A landscape with many valleys, sampled at points; each row gives a point and its height.
From any point a ball takes the steepest step (drop divided by distance) to one of its 4 nearest points. It stops when none of these is lower. Distance is the straight distance between rows; heights are no part of it.
z776 (h 654): [ 94 109  99 145 117  54 115 146 155 110 154]
z849 (h 165): [138 111 147 117 178 178 148 148 115 138 163]
z565 (h 108): [105 118 108  59 130 115 190 150 121  96 153]
z450 (h 41): [183 135 162 141 192 171 114 145 134 101  82]
z167 (h 258): [177 132 149 168 109 161 100 129 133 123  42]
z613 (h 200): [150 119 127 149  93 143 116 106  93 145 134]
z695 (h 131): [159 162 163 167 126 155 106 115 101 170 165]
z175 (h 103): [108 125 122  79 123 150 173 153 141 136  61]
z578 (h 178): [129 136 138 101 155 160 157 160 147 133  40]
z162 (h 120): [160 130 148 153 166 177 117 149 110 116 102]
z937 (h 345): [118 210 139 165 119  83  63 102 150 106 173]
z696 (h 79): [101 128 124  84 171 119 184 146 137 106 199]
z761 (h 33): [176 145 116 142  61 156  96 125  86 154 114]
z732 (h 276): [134 112 109 127  93 164 131 106 103 136  82]
z338 (h 102): [129 134 138  94 158 167 167 159 134 114  72]
z32 (h 332): [110  87  85  80 115  69 150 135 136 109 132]
z103 (h 105): [ 95 122 128  96 175  82 158 156 166 104 196]
z289 (h 479): [115  84  86  85  97 121 140 105 122 121  96]
z239 (h 255): [116 105 103 103 128 146 143 128 119 137 108]
z969 (h 148): [100 124  92  46  98 118 180 130 138 100  83]
z416 (h 205): [157 122 146 146 193 186 135 163 120 125 137]
z213 (h 607): [109  79  89 105  73  68 132 124 126 108 116]
z887 (h 174): [117  98 120 124 139 138 129 120 118 142 159]
z351 (h 482): [100 114 115 139 117  65 107 119 152 120 157]
z138 (h 17): [106 136 128  75 121 152 180 139 143 111  60]
z30 (h 273): [110 117 150 153 111  80 112 111 132 139 177]
z571 (h 209): [154 129 132 140 132 182 122 134 111 121  72]
z666 (h 312): [174 122 176 125 150 119 145 157 175 128  35]
z423 (h 380): [131 119 129 149  89  98 113 106 116 148 158]
z897 (h 78): [110 106 127 104 165 133 159 134 133 134 180]
z801 (h 267): [124 165 152 157 115 117 102  94 123 160 179]
z299 (h 26): [101 129 119  60 131 149 194 152 128 109  99]
z775 (h 37): [153 128 120 144  73 158 109 101  90 128  79]
z919 (h 65): [116 123 130  89 182 147 170 143 122 124 175]
z788 (h 198): [117 121 111  83 146 164 147 124 122 122  74]
z185 (h 62): [125 133 154 165 148 148 114 107 126 161 183]
z498 (h 538): [128 129 106 149  75  70 107 111 121 136 152]
z534 (h 140): [153 123 126 155  86 164 114 117  93 142 122]
z414 (h 128): [125 112 139 146 128 143 124 112 111 142 171]
z857 (h 263): [125 157 133 155  84  97 103 109 127 157 169]
z81 (h 168): [138 124 138 125 161 178 126 142 113 118  82]
z347 (h 199): [167 122 155 172 173 184 122 145 117 130 145]
z987 (h 86): [108 111 119  84 154 119 176 130 116 122 162]
z326 (h 292): [120 117 122 104 121 155 140 131 130 131  44]
z327 (h 111): [120 107 111 103 149 137 156 119 118 129 156]
z654 (h 513): [ 77 180 107 188 130  80  89 128 174  77 148]
z652 (h 141): [160 128 150 149 157 174 119 144 121 119  61]
z464 (h 64): [108  87 109  99 136 107 151 129 131 123 154]
z281 (h 303): [141 208 149 147 112 102  79 101 141 165 174]
z608 (h 795): [103 117 105 151  73  34 107 133 142 121 133]
z237 (h 716): [143 107  99 139  39  80  97 106  95 140 121]
z646 (h 360): [154 126 146 139 133 142 130 145 149 138  23]
z120 (h 43): [ 88 155 113 182  98  52  91 138 164 105 142]
z171 (h 534): [125  89 103 121  89 107 125  98 106 121 134]
z108 (h 166): [147 125 143 109 187 193 141 170 116 104 108]
z892 (h 184): [180 134 166 135 172 139 125 147 169 106  43]
z924 (h 160): [147 120 140 132 155 186 124 135  98 130 116]
z547 (h 142): [134 119 123  98 168 171 154 149 119 125 120]
z361 (h 183): [165 177 131 157  80 129  92 119 102 181 170]
z928 (h 104): [166 148 132 166  93 162 110 125  85 144 114]
z671 (h 212): [114 153 141 154 119  96  95  98 145 130 182]
z495 (h 406): [105 185 125 168 117  71  80 118 162 110 155]
z575 (h 145): [102 134 146 159 147 108 112 109 158 136 188]
z934 (h 304): [141 208 153 159 108 100  80  90 136 154 177]
z180 (h 181): [101 106 138 130 148 116 126 115 135 150 182]
z542 (h 228): [109  84 103 113 122 113 133 118 122 135 147]
z173 (h 66): [ 80 119 123 132 172  74 130 122 179 118 189]

Where does a ball stop that starts at each point below?
z351 | z185
z937 | z185
z969 | z138
z887 | z464
z239 | z464

Call two points neighbours if one is among the 4 nearest of the other. Go from one point of each pair to the other, from neighbour to neighbour, staying as low as possible. Name the highest point that can't be avoided.
z464, z120 | z495
z173, z138 | z565
z919, z185 | z575
z464, z173 | z103
